Points on a hilly landscape, in no order, each with its height.
A ball rolls from a point to whichever of its 4 nearest points has the largest drop for the distance, and stops where none of them is lower. Distance is the straight distance between rows; heights are no part of it.
rava: [148 135 130 115  81 145 139  98 128 131 137 114 121 110 139 136 141 120
 149 161 129]  h=150
geki: [ 93 177 142 141 199 119  84 133 178 184 106 195 126 132 141 127 148 138
 108 103  91]  h=138
barik: [128  95 123 136 119 125 141 130  98  97 144 136 132 153 111 125 119 142
 125  99 170]  h=248
tipo: [ 71  90  86 165 171 153  89 191 109 126 182 176 159 188 125 132 147 156
  86  34 137]  h=218
pim: [149  67  99  98  74 107 174 135  65  77 168  82 126 118 125 119 125  96
 147 142 190]  h=67
Zam: [ 76 106  89 145 169 138  82 177 127 149 167 177 169 193 138 138 134 176
  79  35 129]  h=211
tad: [ 95 132 137 142 152 130 126 141 158 181 108 161 129 136 138 110 132 122
 114 111 113]  h=549
levog: [ 91 127 111 155 167 120  95 154 117 142 126 153 136 163 131 104 107 146
 112  59 139]  h=266
Mizad: [108 184 138 137 158 123 120 151 188 182 105 153 119 113 137 121 164 146
 120 148  81]  h=101
fupot: [ 98 160 165 157 203 110  92 137 165 190  93 189 123 142 140 137 146 126
  99  86 101]  h=128
givo: [161 136 123  97  78 115 141  81 138  96 100  73 115  63 139 130 112 103
 172 223 131]  h=199
botov: [156 116 132 112 106 142 149 110 121 113 141 110 123 110 127 134 138 111
 146 131 137]  h=93
Kol: [147  76 103 123 113 142 134 122  93  77 172 112 140 166 117 142  91 123
 138  98 179]  h=182
Muvi: [122 150 146 130 134 121 151 127 126 154 109 140 100 142 129 126 153 134
 127 145 107]  h=529
vad: [ 98 199 154 141 188 125  97 142 197 186 108 161 130 120 139 135 156 138
 114 117  75]  h=155
Lopoz: [105 102  76 160 131 174 115 145  96 119 157 139 158 189 124 124 107 140
 119  55 144]  h=293
mim: [112 136 144 135 135 153 138 148 125 135 122 142 136 142 124 116 127 115
 117  98 126]  h=504
Popap: [136 147 145 126 124 135 151 122 121 148 139 123 113 131 141 126 143 120
 132 137 109]  h=104
Fubap: [102 154 153 168 191 116  87 167 168 187 106 213 149 158 124 143 135 159
  88  64  88]  h=197
vizov: [149  91 113  93  75 122 152 103  65  70 148  69 118  92 136 115 126  85
 170 182 148]  h=321
pur: [184 158 164  88  83  85 160  81 167 137  81  84 115  50 144 132 117  85
 143 239 116]  h=407
bikiv: [137 112 126 135 133 123 144 109 102  98 134 130 120 152 112 129 116 112
 136 113 174]  h=165
gike: [ 70  92  93 166 160 143 104 169 111 137 158 154 138 183 129 130 123 166
  92  61 137]  h=179
fub: [123 115 122 136 128 133 132 146 119 110 125 157 142 150  98 106 113 135
 104  97 156]  h=107
Ziset: [141  93 105 143 117 149 133 144 107 100 151 138 139 164 106 128 103 143
 129  92 165]  h=279
zasek: [187 164 139  98  93 105 152 100 163 128  99  65 114  54 146 129  98 102
 159 225 118]  h=255
Bolol: [ 78 117 101 160 171 133  89 173 132 130 137 169 141 168 118 128 136 167
  87  56 129]  h=223
rozeg: [144  81 104  96  93 115 147 110 111  84 149 110 140 122 127 134 107 109
 148 126 185]  h=130
Sop: [155 119 133 105  95 120 142 109 116 110 140  95 130 100 137 150 130 132
 160 191 130]  h=131
Zus: [136 178 126 133 128 134 148 100 153 160 101 116 102 115 135 116 150 132
 130 151  98]  h=412
vulob: [168 160 142 122  99 116 135  95 142 113  89  80  94  72 117 136 118 110
 152 213 119]  h=216
kef: [135  58 102  88  77 129 148 149  99  65 182  77 147 116 116 121 103  97
 151 134 184]  h=323
Matun: [ 96 137 141 163 192 116  81 165 133 166 128 170 148 154 115 116 124 142
  92  67  95]  h=373
birod: [159 106 130 100 102 124 137 106 106 106 146  82 126  91 139 130 134 113
 165 179 125]  h=97
Zubez: [106 197 167 152 207 121  97 144 190 192  97 179 129 127 142 137 155 134
 106 106  67]  h=141
Buzig: [131  62 107  99  88 132 147 122 111  75 165  88 136 138 120 120  97 110
 134 132 177]  h=176
menak: [150 117 130  99  78 111 143  79 111 105 126  66 116  79 144 140 106 122
 173 204 138]  h=158
Mev: [183 168 167 123 105  97 158  89 165 135  88  88 101  69 139 135 113 113
 158 225 108]  h=320
pokir: [101 189 175 168 213 121  79 143 175 190  91 212 127 139 124 152 155 136
 105  91  80]  h=116
tun: [ 96 160 152 134 173 115 114 140 175 171  97 171 122 118 136 128 156 150
 118 118  95]  h=276
pufo: [149 175 140 128 112 143 129 108 173 143  83 118 113 101 133 124 138 128
 134 170  95]  h=309
Leku: [164 178 159 117 114 140 144 113 176 142  85 101 107  87 120 126 128 129
 140 179  93]  h=284
novab: [130 103 108 143 111 146 134 145 106 109 141 150 150 172 116 120 109 143
 111  75 151]  h=339
Bato: [ 84 112  99 162 182 130  90 176 115 126 152 166 144 181 122 125 127 175
 101  65 132]  h=201
Lomel: [166 151 140 115  91 137 134  99 143 113  98 115 122  86 125 129 150 142
 145 171 124]  h=224
getid: [142  80 105  95  72 114 156 110  68  63 158  79 111 101 140 117 128  95
 150 171 169]  h=406
bonof: [ 91 104 100 150 140 142 114 144 114 134 157 147 146 185 122 126  99 150
  98  67 143]  h=74
kov: [145 162 125 119 107 133 147 103 144 143 105 121 119 108 139 139 143 138
 137 144 106]  h=336
zuge: [149 107 125  95 106 142 146 112 105 108 148 103 149 106 112 126 133  95
 154 121 156]  h=90
Bim: [ 94 135 118 157 188 120  84 172 127 136 133 166 147 153 115 124 136 162
  90  63 118]  h=306
zivo: [ 97 147 142 157 181 118  76 172 148 161 127 172 151 156 108 132 121 158
  77  48  92]  h=295
kip: [156 134 137 115  86 118 129 100 141 105 110 112 116 102 127 136 136 148
 159 190 130]  h=184
Kezit: [135  83 110  99  83 123 142 116  77  85 149  80 115  91 126 116 141  97
 174 165 158]  h=338
lerav: [159 171 144 128  99 137 141  99 159 128  89  99 110  92 127 123 137 145
 146 179 108]  h=262
fon: [ 88 186 182 167 202 112  80 151 176 180  78 208 133 147 125 156 160 151
  97  86  88]  h=111
Feror: [ 99 114 107 151 148 130 109 151 114 136 145 149 126 170 120 109 105 140
  91  66 137]  h=103
Zasa: [103 142 133 133 182 113 114 146 152 189 112 164 138 151 136 127 130 135
 104  89 104]  h=367
zun: [142  98 112  76  63 147 145  90  78  84 143  50 125  84 133 133 104  98
 165 192 131]  h=265
nitav: [ 91 136 159 159 186 110  83 157 161 174 106 195 130 162 131 133 130 145
  96  80  92]  h=169
maviv: [103 181 148 134 178 131 101 140 201 192 105 161 134 114 137 139 162 135
 117 137  67]  h=171
zovat: [153  87 112 128 123 126 144 126 101  89 155 123 123 154 118 138  98 126
 138  99 174]  h=203
valom: [140 146 135 113 100 131 135  99 131 149 108 123 113 101 139 130 149 143
 154 159 113]  h=249
dodu: [113 177 135 128 148 132 126 119 142 150 104 125 101 119 140 126 158 147
 139 163  91]  h=447
fipeb: [103 139 127 154 176 131 110 154 125 140 123 161 135 155 124 103 107 125
  93  71 124]  h=411
tem: [ 79 122  96 164 183 122  76 171 131 141 160 187 155 181 128 126 136 166
  84  56 120]  h=222
nole: [ 76 100 106 160 164 141  97 174 111 132 178 171 164 178 133 125 134 169
  84  42 139]  h=198
bonut: [127  98  91 148 110 162 132 150  99 100 167 151 160 181  97 140 103 142
 119  72 155]  h=328
bet: [134  72 107 147 110 160 134 158  93  75 169 130 150 190 107 134 108 147
 128  77 162]  h=253
meni: [150  58 105  91  66 119 153 128  87  71 165  84 119 113 135 124 123 102
 145 144 177]  h=404
vig: [164 158 148 127  98 115 136  91 133 103 108  93  97  82 135 132 127 129
 168 207 121]  h=194
Vuk: [174 163 157 125 110 134 133  98 156 116  86 108 110  74 119 129 135 142
 144 197 106]  h=233
fugi: [158 133 140 112  91 103 127  82 133 109 117  84 124  83 133 137 124 130
 163 208 139]  h=159
Dit: [155 168 151 128 107 117 151 108 180 158  69  99 118  99 119 124 127 143
 119 194  81]  h=346
kiz: [130 146 148 136 129 125 152 119 120 146 121 122 115 124 138 143 142 128
 130 142 118]  h=345
tef: [108 145 147 134 150 123 142 143 140 156 112 146 125 142 143 121 157 141
 117 136 110]  h=646
lop: [ 85 107 100 164 144 162 110 164  86 127 176 151 140 190 135 131 114 149
 112  45 140]  h=207
Tuvim: [147  99 119  97  66 123 141  97 102  99 135  68 131  84 140 123 105  99
 159 214 120]  h=200
pozo: [114 124 127 142 162 141 130 151 129 141 119 147 137 150 117 106 119 129
 107  97 141]  h=413
damus: [175 141 135  83  80 115 146  91 143 102  93  68 111  61 132 120 109  96
 165 232 136]  h=214
daz: [154 121 136 109 122 141 155 110 109 120 144 124 125 134 130 130 136  89
 133 111 151]  h=126
Gipu: [150 121 133 130 127 129 148 131 105 108 132 135 124 143 115 124 131 106
 132 112 157]  h=177
Baf: [152 114 132 110  82 118 138 100 115 105 133  85 122  93 131 134 126 123
 166 203 129]  h=110
Dasu: [164  97 136 104  83 136 140 111 119 119 140 107 138  97 127 127 149 110
 153 152 130]  h=58
voli: [ 87 157 155 137 204 115 104 132 161 184 105 184 126 142 139 133 140 132
 106  93  98]  h=156
zales: [146  98 111 106 114 118 133 107  95 104 149 115 132 128 126 130 118  98
 138 111 174]  h=109
fif: [152 126 138 120 125 133 155  98 128 141 133 129 123 129 139 134 142 117
 137 131 120]  h=208
rasi: [ 99 165 142 126 145 130 129 138 161 163  97 157 111 127 137 119 166 135
 130 151 101]  h=522
Gol: [ 94 132 112 164 189 127  64 176 142 151 157 192 153 168 102 140 137 174
  87  48 124]  h=273
zevir: [157  75  91  81  41 129 179 112  52  56 176  55 116 123 127 125 103  73
 146 159 196]  h=782
fosez: [176 178 172 120 108 109 157  94 171 143  65  95 100  76 120 139 128 126
 131 203  93]  h=372
Bugi: [112 112 112 156 121 148 126 137 116 123 149 142 149 191 115 122  98 150
 111  73 142]  h=240
dupeb: [140  65 105  91  69 119 164 130  59  62 172  68 120 112 128 124 116  90
 148 149 191]  h=602
tezek: [103 124 138 133 168 132 113 151 151 179 108 158 143 144 123 125 114 116
  98  94 105]  h=544
kibuz: [143  87 103  82  52 126 149  96  60  78 150  56 108  83 134 114 124  82
 161 177 160]  h=456
ligez: [139 130 135 132 141 144 148 125 104 113 135 125 121 133 129 126 130 111
 129 114 130]  h=210
saf: [ 92 201 169 174 217 123 109 145 192 184  84 204 138 150 139 145 172 145
 105  92  62]  h=142
Gidaf: [143  71 106 107 109 141 149 123  95  84 175 102 142 151 118 126  92 104
 141 104 177]  h=162
Basog: [127 189 137 150 147 132 130 134 176 186  92 126 102 106 136 120 146 145
 112 169  72]  h=232
Gako: [143  61  97  75  56 112 165 110  65  63 165  65 119 112 138 123 107  84
 152 164 176]  h=686

Call two points neighbours if one is among the 4 nearest of the other. Go from one point of each pair to the other, from neighbour to neighbour, staying as low as possible. Name the highest point that can't be avoided.
Mizad / fub | bonut
fub / Dasu | barik
Popap / pim | kef
Dasu / Popap | fif

Two balls start at each pair of points below. Name the first point that both come to, or write none.
Lomel / vig | birod
bet / Ziset | zales
tezek / Matun | fupot
zun / Buzig | Dasu

Where does a ball stop that starts at each point below?
Mev | Dasu
pur | Dasu
Gol | bonof
